Each row is a point on a tangle of strands that fork, close into loops and nearly touch. The rows are in no order.
Points whose rows are less than 125 apart are linked; no others are. Some points are linked to none.
<1050>: [6,-9,-12,3,-2,-19,-21,-50,-61,12,-1,18,-3,-3,7,-14,18,3,-20,-4,-15,4,24,2,-16,-4,-13,-6,31,21,37,5,41,-2,-31,-3,15,-40,-29,-10,25,33,29]
<142>: [-7,29,51,-4,-18,-3,7,28,-5,16,-18,13,15,51,-27,17,8,-39,1,19,6,-42,-25,15,-21,10,-2,-18,22,25,1,12,56,-3,16,-22,20,-4,-13,-1,12,-49,7]
<1105>: [15,-26,21,23,-37,8,-40,0,-42,37,-25,8,10,23,-29,17,11,-16,19,-19,4,-26,-13,41,-19,30,18,-2,24,38,9,14,51,-37,10,4,17,-19,11,-3,30,17,-13]
<940>: [22,25,1,-27,27,-8,27,17,27,15,16,-53,-18,-36,19,-15,18,-25,55,8,6,-7,-21,11,-11,2,23,4,7,9,-29,-10,-17,10,11,-21,-25,28,29,34,-55,-7,11]
<87>: [5,6,30,9,15,16,34,0,26,-7,1,-22,7,5,25,-6,-23,-20,13,5,20,-8,-5,-10,-13,18,-2,-23,-46,7,-31,61,-7,9,8,-15,24,-1,-21,13,-28,-10,26]
<837>: [1,-14,-28,12,14,-13,5,-19,53,-25,-13,2,-16,-10,14,-46,0,26,22,39,25,16,-37,7,-8,23,19,2,-37,3,-27,57,20,22,-29,-21,33,-2,-41,-10,11,-2,-41]
<1168>: [20,1,11,52,20,-8,29,42,16,-15,10,-3,27,-19,18,-40,29,5,41,48,30,40,-10,13,-1,-42,-3,41,-29,-13,-30,-6,-16,-10,21,13,-20,15,36,37,-33,30,0]
<341>: [26,-9,-7,-6,-11,2,4,-13,-24,-6,-12,-8,-15,-33,34,21,3,11,37,4,-4,38,5,-17,12,-16,-4,-20,10,6,50,-50,-9,-40,-20,22,-4,15,-1,18,-21,33,29]
<378>: [-21,-2,-11,-2,-7,-20,-44,-8,-17,39,-32,19,-32,38,-27,6,-37,23,-23,-20,7,-40,-42,-12,-8,7,25,-16,62,16,20,2,-8,-8,-24,5,13,-20,-25,-2,60,1,-38]
<214>: [16,5,-2,-11,34,-40,2,1,0,-40,-18,36,6,-25,12,-42,4,51,-13,-22,-14,4,17,-7,40,-12,-27,2,-3,-37,9,-21,-10,0,13,14,-50,-9,3,26,-14,-45,-5]
<843>: [-8,-7,1,17,-3,-13,-35,32,-10,21,-13,-16,-16,8,-36,45,-18,21,10,-44,13,-27,-6,-27,17,21,-4,13,43,-14,36,-23,-9,-30,10,23,-22,13,8,0,6,-1,-20]
<308>: [11,1,-8,10,16,-4,-5,-6,28,38,6,-2,-21,-3,15,-16,-4,20,-22,-31,-6,-11,-39,-10,19,21,-1,0,-7,-13,-26,42,-33,12,-4,-8,3,-6,3,4,12,-19,14]
<637>: [30,-1,8,-17,0,-20,8,-9,-9,-21,-12,12,-23,-18,-18,-29,67,5,35,24,13,1,-30,17,-6,3,-3,-6,-3,-5,30,24,76,-35,17,0,13,-16,-27,23,4,-56,-15]
<1142>: [-33,-2,34,11,-5,-13,33,49,-1,-31,-14,8,18,27,-18,39,-29,5,-2,21,31,16,17,-26,12,-24,-17,-1,18,-25,11,-49,-30,10,43,-6,1,8,8,-3,-28,4,-25]
<654>: [3,14,-25,-8,-10,11,4,-13,2,-3,-10,7,-10,26,29,32,-30,12,-28,9,12,8,16,-36,-8,-27,4,-18,0,3,3,-45,-56,9,-5,-2,-4,-15,11,-23,-8,15,-24]
<739>: [-3,-18,32,32,-18,8,8,-9,-26,-14,3,26,24,3,-7,6,22,-14,6,19,-20,28,15,16,-8,0,-17,4,-8,27,21,-5,35,-9,27,-13,24,-14,-3,-2,10,31,52]
<812>: [-37,-10,15,-7,-41,65,0,-26,21,9,-10,-3,-26,36,2,12,-23,-44,-12,7,-33,-10,2,14,-21,11,8,-27,-29,27,20,9,23,-10,-4,-11,38,38,6,-19,18,7,2]
<1246>: [14,-5,-5,-5,6,25,10,-25,-8,-17,22,-26,25,-52,11,-15,49,-5,50,24,15,23,-3,39,-20,2,-9,-6,-40,-4,14,4,27,-29,-16,20,-7,5,-1,21,-23,17,20]
<34>: [12,6,-28,4,8,22,-26,19,6,29,10,-17,-28,8,-1,28,-38,3,-76,-66,-25,-43,-11,-43,31,17,6,13,9,-23,13,2,-24,5,3,13,-35,-5,-23,-7,2,-22,-3]
<512>: [-33,4,7,6,5,29,11,38,30,-20,21,-27,11,19,15,10,-47,-21,-9,1,28,-10,41,-8,7,-10,0,9,-24,-36,-43,-8,-38,35,17,4,9,4,12,-26,-51,-1,-37]
<694>: [9,-23,1,29,34,-42,15,37,26,-35,-35,41,16,-2,-4,-38,8,36,28,44,31,42,-7,9,-2,-17,-19,48,-2,-17,-15,31,15,5,-3,-11,1,-7,-17,9,-16,9,-31]
<1028>: [-18,0,-1,-10,-25,52,16,4,-12,-16,21,-26,13,6,12,55,-15,-33,-13,11,-8,27,38,-8,3,-19,-6,-1,-10,-7,10,-54,-25,20,3,1,1,16,-2,-16,-29,43,19]
<44>: [-15,-5,-10,-21,-3,1,19,1,-19,-42,15,-18,25,-14,-18,19,8,13,26,5,23,-7,22,-1,10,-21,-19,-13,4,-37,20,-28,-5,-9,5,43,-19,5,20,-8,-46,-28,-28]
<173>: [-1,-5,0,20,1,-23,0,29,34,42,1,47,9,38,-17,-1,-6,16,-45,-5,10,7,-11,8,6,6,7,26,22,-8,-25,-28,-40,9,15,-21,-4,-24,59,-31,42,-16,-31]
<292>: [23,6,-21,-5,37,-42,-3,6,6,-21,10,28,19,-38,-1,-46,22,42,28,-24,2,-3,13,19,12,-2,-17,29,6,-43,-15,29,14,7,-20,21,-42,-6,3,31,-22,-23,-5]
<71>: [44,9,21,13,17,2,48,10,-7,-31,2,-19,19,-38,33,-36,19,4,44,39,24,20,-17,-3,-5,-29,-13,2,-29,-21,3,-25,-14,-29,15,21,-23,15,30,44,-42,3,3]
<502>: [-6,-23,9,3,-21,-40,-24,-30,-47,8,-13,38,-13,25,-11,-37,35,13,-10,5,-8,-5,10,15,-23,-1,4,-6,49,22,39,11,77,-7,3,-9,32,-44,-31,-11,38,-7,-6]
<99>: [-5,43,-2,-17,15,-10,14,14,6,-13,29,-7,51,-17,20,-33,14,7,9,28,32,-7,23,29,-23,-20,-3,-2,-25,-37,-47,16,-18,36,-26,10,-15,-16,-1,11,-37,6,-19]
<1015>: [-11,-22,-9,4,-13,32,13,-14,14,1,-2,-19,-21,-20,10,-10,25,15,31,26,12,44,-39,2,26,10,32,-35,-58,18,1,7,-11,-34,2,3,23,23,11,14,19,-4,-5]
<601>: [-36,-30,-9,31,-6,17,3,-53,-5,-20,17,-8,-8,-34,-1,-35,27,19,-40,-8,-13,20,-4,-20,40,9,-7,-12,-41,-9,10,20,9,-5,3,13,17,-8,-17,-31,17,10,20]
<336>: [-3,12,26,-18,-18,7,11,-18,-27,4,-8,-9,12,6,-16,9,20,-26,0,-4,-11,-26,-8,16,0,15,-20,-28,8,23,31,11,57,-22,2,-6,6,-13,-30,-4,4,-27,30]
<1249>: [15,-15,7,9,-20,31,-16,-22,-18,64,5,-17,3,-4,-19,16,20,-30,13,-21,3,-18,-45,40,-12,26,29,-15,-6,20,-7,24,19,-30,-6,5,14,2,19,-2,24,-3,-3]
<554>: [19,5,-8,-10,31,-21,3,-39,-54,-16,-1,14,7,-26,-1,-8,9,3,-52,-49,-9,-14,27,-10,44,-8,-30,-10,4,-19,37,2,10,6,12,20,-37,-15,-30,20,-6,-5,35]
<1083>: [26,8,13,-4,0,-34,23,-1,-7,-44,5,50,3,-25,-10,-44,57,10,11,34,2,22,-6,13,-9,-29,-17,8,-7,-26,17,-10,46,-11,6,6,-4,-18,-7,30,12,-36,-2]
<951>: [18,-10,-3,24,7,21,-16,10,8,52,13,-15,-22,14,5,12,-22,-12,-66,-57,-26,-22,-20,-33,23,16,12,17,-5,-2,-14,32,-38,10,14,0,-9,1,6,-4,18,7,49]
<861>: [-15,18,1,-7,-15,-9,8,44,9,-8,0,-35,9,-18,2,17,-19,-7,52,15,13,0,29,-3,8,-39,17,36,18,-5,-19,-47,-24,32,7,1,-23,33,12,9,-58,37,-13]
<397>: [12,-9,9,13,-8,-13,-35,6,-33,-6,-14,-34,13,1,-3,34,-24,-18,61,-16,7,-13,29,17,-27,14,-1,33,18,39,-13,18,13,9,2,-2,15,9,-3,-1,-13,61,-2]
<151>: [1,34,5,-29,27,-1,40,39,55,-4,5,-21,-14,-2,21,-22,14,-31,35,34,10,-1,-26,16,-18,-1,17,0,-19,-8,-42,12,-6,21,0,-33,-7,21,5,26,-32,-44,-16]
<516>: [-11,-53,-20,5,-27,48,-35,-47,-36,25,-2,12,-14,-25,-10,-2,7,7,1,9,-32,38,-23,34,-8,19,28,-15,-8,41,19,-9,15,-31,-9,7,29,2,7,3,61,55,2]
<717>: [-4,3,-15,-24,-9,25,-3,-4,-4,36,-8,-25,-27,3,0,29,-12,27,-40,-12,8,-11,-36,-41,30,13,7,-39,1,-16,32,-30,-40,-31,8,8,-16,-9,8,-3,10,-48,-30]
<1234>: [0,11,-33,-22,1,-8,-32,-3,-7,19,-19,-14,-22,38,-12,50,-57,22,-22,-32,35,-42,-9,-26,-22,-1,19,-1,52,12,18,-13,-38,-2,-26,2,4,-2,-8,-22,22,22,-54]
<589>: [14,-25,-4,9,10,-11,-4,-55,-48,-14,-10,18,7,-20,-2,-38,34,18,12,16,4,3,9,8,3,-6,-32,-1,-12,-13,39,12,61,-37,-19,25,24,-29,-18,0,1,16,22]
<481>: [9,11,-6,-19,-24,17,8,-19,-2,23,9,-5,14,18,1,27,-1,-31,15,27,-2,-8,8,37,-32,-5,21,-14,-4,35,-24,-24,-16,1,-14,-20,3,13,46,-10,13,28,-7]
<1219>: [-20,8,5,19,-5,0,33,-20,1,-58,18,28,29,-27,-1,-50,47,6,-13,44,-10,40,1,13,9,-24,-19,2,-36,-14,3,-15,18,-1,13,6,5,-16,-11,12,-5,-2,15]
<392>: [15,21,7,11,-12,3,30,1,-2,-29,2,1,17,-5,35,4,9,13,-32,24,9,32,19,-27,11,-35,-17,-18,-21,-17,-6,-46,-39,3,9,5,-8,-17,16,0,-14,4,13]
<870>: [-18,6,30,-8,-17,53,16,-16,-10,-1,1,-6,1,23,3,26,-24,-58,-33,11,-35,-3,25,6,-26,4,-12,-11,-35,22,5,0,22,10,5,-22,38,11,-18,-23,3,18,53]
<449>: [-37,-7,7,-19,-22,34,3,-24,12,-11,17,7,-4,-18,-12,-17,35,-37,-17,1,-50,-5,-2,21,14,14,-12,-9,-12,10,22,26,61,0,-8,-8,4,13,-20,-10,10,-24,32]
<1165>: [9,7,-28,-10,1,-13,-26,2,-2,19,2,-32,-4,21,-5,51,-47,4,8,-36,26,-43,24,-18,-17,1,9,37,49,1,-15,-25,-45,21,-14,1,-15,3,12,-1,-10,39,-26]
<526>: [-19,8,17,26,7,-14,24,53,10,-17,-14,-12,33,-3,14,-14,-17,14,34,33,36,18,13,0,0,-33,-9,27,-17,-9,-35,-2,-29,24,13,7,-7,11,12,9,-51,36,-32]
<838>: [3,11,8,-4,-28,9,15,-6,-22,-11,-3,-3,28,18,0,5,20,-23,49,78,17,4,-2,56,-51,-14,26,-8,-13,33,-21,-15,23,11,5,-29,19,0,26,6,-8,32,-28]
<852>: [7,-37,9,25,-5,-21,-15,-3,-29,16,-40,-1,11,32,-28,21,-23,9,45,3,38,-32,-11,30,-33,12,11,1,6,25,-5,29,31,-33,19,-5,30,-11,25,-3,9,17,-43]
<337>: [12,-22,-37,13,3,4,-25,-36,-18,10,6,12,-15,-19,10,-12,14,36,-13,2,-7,40,-2,-14,8,-5,7,-7,6,-3,12,-22,-35,-18,-15,16,2,-11,28,-21,24,33,2]
<748>: [6,13,7,14,10,-21,19,-11,-5,-37,9,36,9,-22,17,-44,18,14,-45,7,-3,25,11,-15,35,-20,-21,-17,-27,-31,-5,-19,-10,11,26,6,-12,-23,0,6,-2,-19,18]
<425>: [30,-10,2,-2,35,-58,28,51,58,-20,-40,21,-12,3,16,-24,-12,41,22,5,21,29,-27,-9,21,6,-8,32,5,-14,-2,5,-12,17,-3,-20,-1,11,-10,27,-19,-9,-7]
<787>: [-12,-19,-18,24,4,0,-11,-19,27,-12,23,-8,-7,-37,-3,-49,26,16,13,1,-9,12,-17,2,12,25,15,10,-28,-3,-18,78,27,9,-17,2,7,6,-32,5,11,-8,-6]
<400>: [-30,-4,15,16,-8,-6,11,32,9,2,-1,26,26,45,-34,31,-25,-7,-20,15,21,-10,3,9,-6,-7,-7,6,27,-6,-9,-36,-28,6,39,-6,-9,-3,44,-39,12,-9,-36]
<1017>: [14,22,33,-37,12,-11,31,-19,-22,-30,-15,6,11,-27,-16,-26,32,-17,-2,-3,-1,-19,-8,12,8,8,-22,-26,1,9,23,16,53,-13,21,-1,1,-5,-34,36,-1,-67,21]
<244>: [-10,9,12,-2,-7,20,32,1,9,-40,25,-2,37,-13,-17,-23,50,-3,28,58,18,16,-10,32,-19,-7,-9,-6,-49,2,-6,14,31,-9,18,-3,15,-5,-11,16,-23,-7,0]
<1039>: [-3,-21,-12,4,-25,22,-11,0,-10,-17,-16,-9,11,11,-19,-4,32,-2,42,41,-2,6,-9,44,-36,10,17,4,-12,51,-7,26,61,-14,9,-27,12,11,8,-11,8,18,-26]
<941>: [4,4,-12,-14,-10,35,13,-12,-9,28,33,-23,7,20,-13,35,-1,-8,-48,-31,15,-22,-1,-16,13,-2,0,-24,-15,-17,8,-29,-21,-24,14,24,-8,-15,25,-32,-10,-35,-16]
<179>: [32,26,23,-18,7,-35,33,20,-10,3,2,-10,12,-6,-12,-7,47,-9,61,47,31,2,-10,35,-39,-32,7,14,15,-5,-10,-27,13,-3,4,-8,-10,6,28,34,-21,-16,-19]
<224>: [-34,16,46,0,-8,-26,18,12,-3,-13,-14,49,19,44,-35,15,-4,-14,-26,14,9,-26,-5,-5,-13,-8,-11,-27,40,7,25,-11,25,-15,23,-14,25,-17,-17,-2,25,-35,0]
<758>: [-6,37,12,-19,11,-1,1,36,17,15,-4,-14,-3,33,-13,35,-21,-20,-7,-14,-4,-34,-3,-24,0,11,-6,0,35,-7,-12,-26,-13,4,13,-18,-21,21,11,11,4,-29,8]
<390>: [-3,23,3,-3,-31,20,6,46,-2,-11,10,-35,2,-2,29,32,-21,-25,-6,-1,-14,24,50,-25,23,-29,10,33,4,-6,-18,-74,-48,37,12,-13,-30,12,4,2,-37,31,2]
<888>: [23,-18,-27,-15,-6,11,-19,-44,-37,11,0,-21,-29,-38,20,-8,17,38,14,3,-3,24,-15,-18,18,3,1,-20,-19,-6,29,-2,-7,-30,-39,33,13,5,0,9,2,30,25]
<967>: [-4,-14,-8,11,9,2,4,-35,-26,3,9,-7,-17,-17,-7,-2,-7,4,-57,-45,-12,2,1,-34,40,5,-12,-15,-15,-13,26,18,-1,-3,7,22,-3,-16,-32,-15,9,6,31]
<100>: [3,-17,-5,10,-7,9,-10,-2,-31,-2,22,-31,4,-6,-30,48,-3,8,16,-22,20,-9,22,-10,15,2,-3,15,28,-29,35,-39,-1,-20,17,41,-25,14,33,-11,-29,1,-11]
<1013>: [-33,16,-5,-12,-12,21,-23,22,52,17,-36,-6,-39,42,5,20,-59,-34,9,-10,-12,-25,-11,-12,-18,14,18,2,24,2,5,3,5,9,-24,-8,12,53,-11,-25,9,-18,-37]
<602>: [2,22,-16,-27,13,17,-27,20,37,43,23,-34,-16,-3,20,-10,-13,-31,-2,-60,-28,-39,7,15,-2,25,11,26,25,-7,-31,39,-21,28,-30,2,-29,9,5,10,-8,-5,25]
<944>: [13,25,1,-10,-3,25,10,-25,-4,20,0,9,-16,26,11,20,-22,-50,-59,-2,-38,-7,12,-36,-13,-7,7,-19,-12,31,8,-7,1,1,-12,-20,17,1,-34,-16,24,7,54]
<504>: [-10,4,-23,-1,-15,14,-32,-33,-22,44,4,21,-36,23,-24,-3,-8,-9,-48,-10,-23,-17,-37,2,-2,-4,22,-17,33,25,15,8,2,-4,-26,10,11,-6,-12,-26,61,-4,-19]
<466>: [-10,15,-8,-30,2,-3,9,21,44,0,1,-9,-10,6,-1,-2,18,-17,41,17,3,-12,-27,11,-6,13,14,-10,6,6,-6,10,25,-4,-10,-21,-7,37,0,-1,-4,-57,-27]
<590>: [-4,-18,-11,-19,-25,46,13,-31,-19,-10,0,-34,-8,-9,14,51,2,-15,14,19,8,24,7,-6,-6,2,6,-39,-19,19,37,-44,-8,-25,-2,8,11,13,0,-12,-21,37,16]
<248>: [19,27,47,8,-6,-9,32,-1,-39,-3,-8,13,33,5,2,-1,6,-14,5,30,12,25,12,4,-25,-23,-13,-10,-8,14,3,-13,7,6,13,-6,28,-17,-8,24,-4,25,44]
<1019>: [-16,22,-28,-12,8,-36,-33,-7,3,-18,-9,22,8,-3,11,-14,-27,16,-14,-20,-23,-26,42,-15,-2,-13,-15,23,39,-3,-20,28,-2,45,-42,-4,-8,-2,-42,-20,9,16,1]
<1006>: [36,15,2,-13,-10,0,9,2,19,2,4,5,-12,-24,22,-9,51,-20,40,34,-14,35,-14,19,-12,8,21,1,-20,31,-17,4,15,5,-14,-36,11,13,-7,30,19,-1,33]
<639>: [14,-2,30,11,22,-37,28,13,-7,-9,-7,7,25,10,-20,5,2,11,16,5,35,-23,-3,1,-14,-8,-14,0,-9,-20,-9,19,1,-8,16,15,8,-19,4,13,-16,-29,-5]
<1077>: [-23,0,-6,18,22,15,0,1,32,-29,35,-7,20,-27,23,-22,-9,-3,-21,-15,-19,9,37,-4,25,11,-2,6,-43,-20,-36,43,-22,34,0,9,-15,3,-18,-7,-19,6,28]
<600>: [16,45,23,-40,3,-18,22,7,-29,4,16,-12,39,-20,3,-11,28,-6,14,20,23,-18,14,25,-36,-35,-5,-5,4,-28,-10,-16,-9,16,-18,12,-21,-7,25,33,-31,-13,-3]
<795>: [5,-13,-25,9,13,-43,-19,12,9,16,-19,43,-16,13,24,-15,-14,59,-51,-21,-16,22,4,-38,17,-6,-10,30,21,-10,8,-36,-47,19,2,-17,-16,-47,18,-24,19,10,-21]
<367>: [-35,9,-7,4,20,16,2,24,53,-16,27,-4,23,3,8,-32,-17,1,-5,15,15,3,23,17,-4,1,1,13,-27,-20,-57,22,-40,40,-14,4,-3,-7,13,-14,-30,-3,-23]
<521>: [-13,-9,15,16,9,29,24,14,35,8,21,-36,-5,15,13,12,-46,-30,-7,-23,23,-29,10,-18,18,21,4,-5,-30,-13,-33,29,-35,7,26,0,8,6,13,-13,-37,-6,2]
<330>: [-3,16,-28,-18,-10,35,-33,-1,-11,39,-7,-33,-55,24,-10,27,-40,13,-50,-26,-7,-37,-34,-48,28,6,19,-20,9,-9,31,-1,-25,-10,-29,23,-10,4,-33,-11,15,-28,-21]
<755>: [-7,16,-1,-19,3,-14,-17,19,25,14,-24,-12,7,24,0,17,-41,-8,19,-8,13,-52,-7,7,-25,13,-3,5,32,5,-7,36,8,21,-38,-7,7,1,-18,-18,3,-16,-26]
<619>: [-23,-1,-9,1,-3,22,-2,-3,5,-48,7,-19,14,22,6,24,-59,1,8,5,37,-21,35,-11,-12,-15,-11,-6,-4,-22,-16,8,-23,24,-7,22,32,-4,-12,-39,-29,11,-44]
<784>: [15,30,-41,-27,20,13,-15,3,13,14,23,-18,-17,2,18,3,-34,-2,-51,-54,-15,-45,27,-9,9,13,-2,7,3,-25,-13,35,-29,31,-23,9,-28,-3,-19,2,-26,-10,8]
<358>: [11,-20,-35,16,-1,-11,-29,-13,-20,16,-7,23,-29,18,27,5,-33,44,-57,-12,-10,26,4,-43,6,-11,11,-13,1,22,6,-32,-56,-5,9,-5,8,-30,6,-28,31,30,-22]
<95>: [-3,-6,-13,15,-2,-42,-8,4,19,10,-10,59,-14,20,-2,-29,13,38,-17,4,-4,24,-16,-6,10,-2,4,-4,34,-17,6,-30,-15,1,3,-19,-1,-16,24,-13,48,-23,-30]
<973>: [-37,-28,-1,-4,-30,57,6,-24,26,5,10,-6,-15,10,-16,-5,8,-12,-1,9,-18,8,-25,6,18,13,19,-33,-47,8,7,18,5,-26,-4,0,27,30,19,-26,19,-20,-8]
<955>: [-12,-22,14,11,11,26,20,35,49,3,33,-19,2,-10,-10,-12,33,-14,14,-5,-6,24,-15,15,20,11,14,7,-30,-6,-19,13,-15,-4,44,-3,-23,29,43,7,-12,-32,-1]
<1180>: [4,12,-3,-29,18,6,-5,7,-37,0,-13,-1,6,-28,-5,49,-13,-34,-24,-22,-42,19,33,-6,0,2,-15,3,30,7,32,-39,18,15,-3,-4,-15,9,-41,17,7,17,63]
<850>: [21,10,-9,10,12,-10,-6,-11,-6,-13,19,8,21,-31,9,-15,30,9,26,-2,-6,18,21,17,-9,-9,-19,15,-13,-16,-7,10,15,9,-27,17,-17,-2,4,12,-13,14,34]
<445>: [-1,-7,3,37,10,1,-5,8,5,-33,16,-10,30,-46,23,-28,-6,8,15,-4,-3,37,32,-2,13,-7,-19,24,-30,-13,-16,13,-18,14,-3,28,-28,5,-13,23,-35,45,39]
<937>: [20,-7,-18,-10,-5,-17,-11,17,25,37,-1,22,-20,-9,-7,-3,33,27,22,-3,-14,21,-30,-2,10,18,18,14,15,-7,-15,-26,-15,-4,-7,-8,-19,15,30,7,32,-19,-19]
<93>: [27,26,-17,-33,11,-7,2,-13,-22,31,14,-3,-6,8,-4,30,16,-9,-29,-9,-10,6,-13,-22,-20,-4,5,-21,19,10,31,-46,-20,-17,-8,1,-17,-9,9,5,20,8,25]
<172>: [-33,-49,9,32,-25,26,-18,-29,-22,-8,0,30,-2,0,-22,-9,10,23,5,1,-28,34,-7,-2,9,15,-1,1,-3,29,21,4,29,-32,25,12,33,1,1,-13,34,41,12]
<886>: [2,1,-25,-34,7,-25,4,36,58,32,-15,-14,-27,-5,0,-3,7,28,31,6,9,10,-45,10,9,28,24,2,18,-11,-6,-9,-18,-1,-21,-8,-19,29,21,7,-6,-42,-53]
<799>: [6,-44,-7,43,23,-32,-26,-5,3,-28,-11,29,6,-21,-7,-51,23,36,28,6,2,27,0,2,-1,1,-10,41,-11,-8,-15,56,43,-3,-5,5,8,-7,-23,-3,13,16,-17]
<198>: [-4,-19,-20,15,-10,0,-45,39,3,52,-15,-21,-27,7,-10,37,-12,36,-9,-26,5,4,-1,-30,28,25,6,22,32,-11,12,-52,-43,-8,20,-6,-35,-1,57,-1,7,6,-47]
<908>: [21,-12,10,1,-4,30,6,-24,15,43,17,-18,-11,15,15,13,5,-41,9,-3,1,-7,-25,27,-14,27,37,-17,-36,36,-26,24,-14,-8,-4,-23,20,8,27,-1,21,16,24]
<460>: [-4,13,-2,-21,12,-5,-6,-5,-37,-38,1,21,19,-30,-19,7,12,-2,-24,-20,-32,3,41,19,20,-10,-31,4,22,-21,35,-31,30,9,-6,24,-41,2,-21,17,2,-13,33]
<1055>: [-28,-22,23,18,-14,-43,17,-10,-13,-20,-15,64,-5,45,-23,-30,12,13,-8,28,22,-10,-10,8,-20,-6,0,-14,36,25,30,6,50,0,16,-23,46,-41,-29,-7,39,-7,-25]
<236>: [18,26,14,6,-6,0,3,-21,1,27,-2,21,-14,30,5,-2,-8,-38,-48,-17,-26,-31,-6,-6,-10,3,2,-1,-1,22,-26,46,10,17,-8,-26,21,-15,-20,-11,32,-13,42]
<207>: [34,23,17,-18,13,-39,22,37,19,-10,-17,7,-2,-15,20,-12,10,8,22,-8,-5,10,-21,-18,0,7,-11,9,3,-5,-14,-12,-30,9,14,-21,-10,10,-2,51,-11,-27,21]
<1104>: [11,-22,-11,9,15,-36,-32,-4,-9,16,-20,-25,0,16,-14,39,-49,12,58,-12,40,-41,10,17,-27,-1,16,25,32,14,-13,8,-11,-5,-1,3,12,-3,24,-6,-7,47,-42]
<695>: [-2,-7,0,14,-15,16,-26,-31,-6,29,-6,26,-27,13,0,-5,-6,-23,-24,-11,-47,-2,-18,5,-9,14,23,-3,5,42,-17,35,25,14,-12,-31,27,1,-18,-18,65,18,12]
<515>: [23,-32,22,-2,18,-10,-3,-26,-60,19,5,27,-1,-3,-11,-14,15,7,-2,-12,-4,2,-1,-5,10,-6,-25,-18,13,-19,53,-22,40,-64,8,37,20,-28,6,14,8,0,40]
<925>: [15,42,19,-27,14,-10,26,2,11,-14,4,-7,-2,-13,32,-15,-6,-15,-16,-2,-17,-8,4,-18,3,0,-13,-20,-20,-4,-31,10,-12,27,-3,-17,1,4,-21,26,-15,-26,41]
<921>: [-10,-6,-5,-4,0,1,5,-12,20,-19,-21,-11,3,19,7,20,-49,7,20,19,38,-21,-7,3,-19,6,6,-20,-3,23,-10,35,-7,4,-23,1,41,-1,-11,-27,-5,4,-48]
<860>: [-29,18,-19,-25,-11,7,-14,-1,-13,-30,19,23,10,-1,-18,6,8,-2,-43,0,-36,10,40,-5,8,-27,-10,-1,23,-12,20,-32,0,21,-18,5,-30,2,-15,-29,9,-7,8]
<421>: [-39,-2,-3,-5,-8,21,-7,-14,26,-19,19,13,-14,-16,4,-12,5,-28,-29,-13,-69,16,26,0,21,-12,-3,5,-3,-1,-4,-1,14,24,-13,-7,-17,33,-8,-23,22,-16,37]
<579>: [1,-17,25,27,16,-27,0,35,-7,2,-20,5,-3,19,-8,31,-21,19,2,-26,11,10,9,-43,24,6,-21,10,18,-12,16,-43,-28,-22,44,1,-14,6,22,9,-11,-6,9]
<459>: [-32,-1,-5,11,5,-10,-14,0,21,-31,2,12,7,-8,-7,-13,-40,-2,-22,-37,-17,-24,39,-3,32,6,-21,16,1,-16,-23,58,2,38,-8,7,-12,8,-43,-18,-16,-5,10]
<1011>: [8,-27,2,20,-8,9,-41,-20,-20,-10,-23,-36,9,-6,13,10,-10,2,47,14,3,9,4,35,-42,17,8,8,-21,60,-21,48,32,-14,2,-7,34,-6,-8,-10,4,45,-4]
<916>: [2,-3,0,1,14,-6,-32,37,29,50,25,-33,-9,-26,-12,2,7,-1,19,-65,-22,-10,-21,-1,21,36,15,36,19,-7,-26,24,-26,5,9,6,-40,31,23,25,-7,-9,20]

A piece is all that can be reached along the links. How many separate loops has the piece of each point below (a circle has one, a figure eight two, a Y none), and how many tips (points with one link)?
<1015> | loops 1, tips 1
<244> | loops 1, tips 11
<330> | loops 0, tips 3
<248> | loops 0, tips 2

How many points has the smallest loop of links through each point below? Write none if it is on no loop.
<336> | none
<850> | 7
<1105> | 10
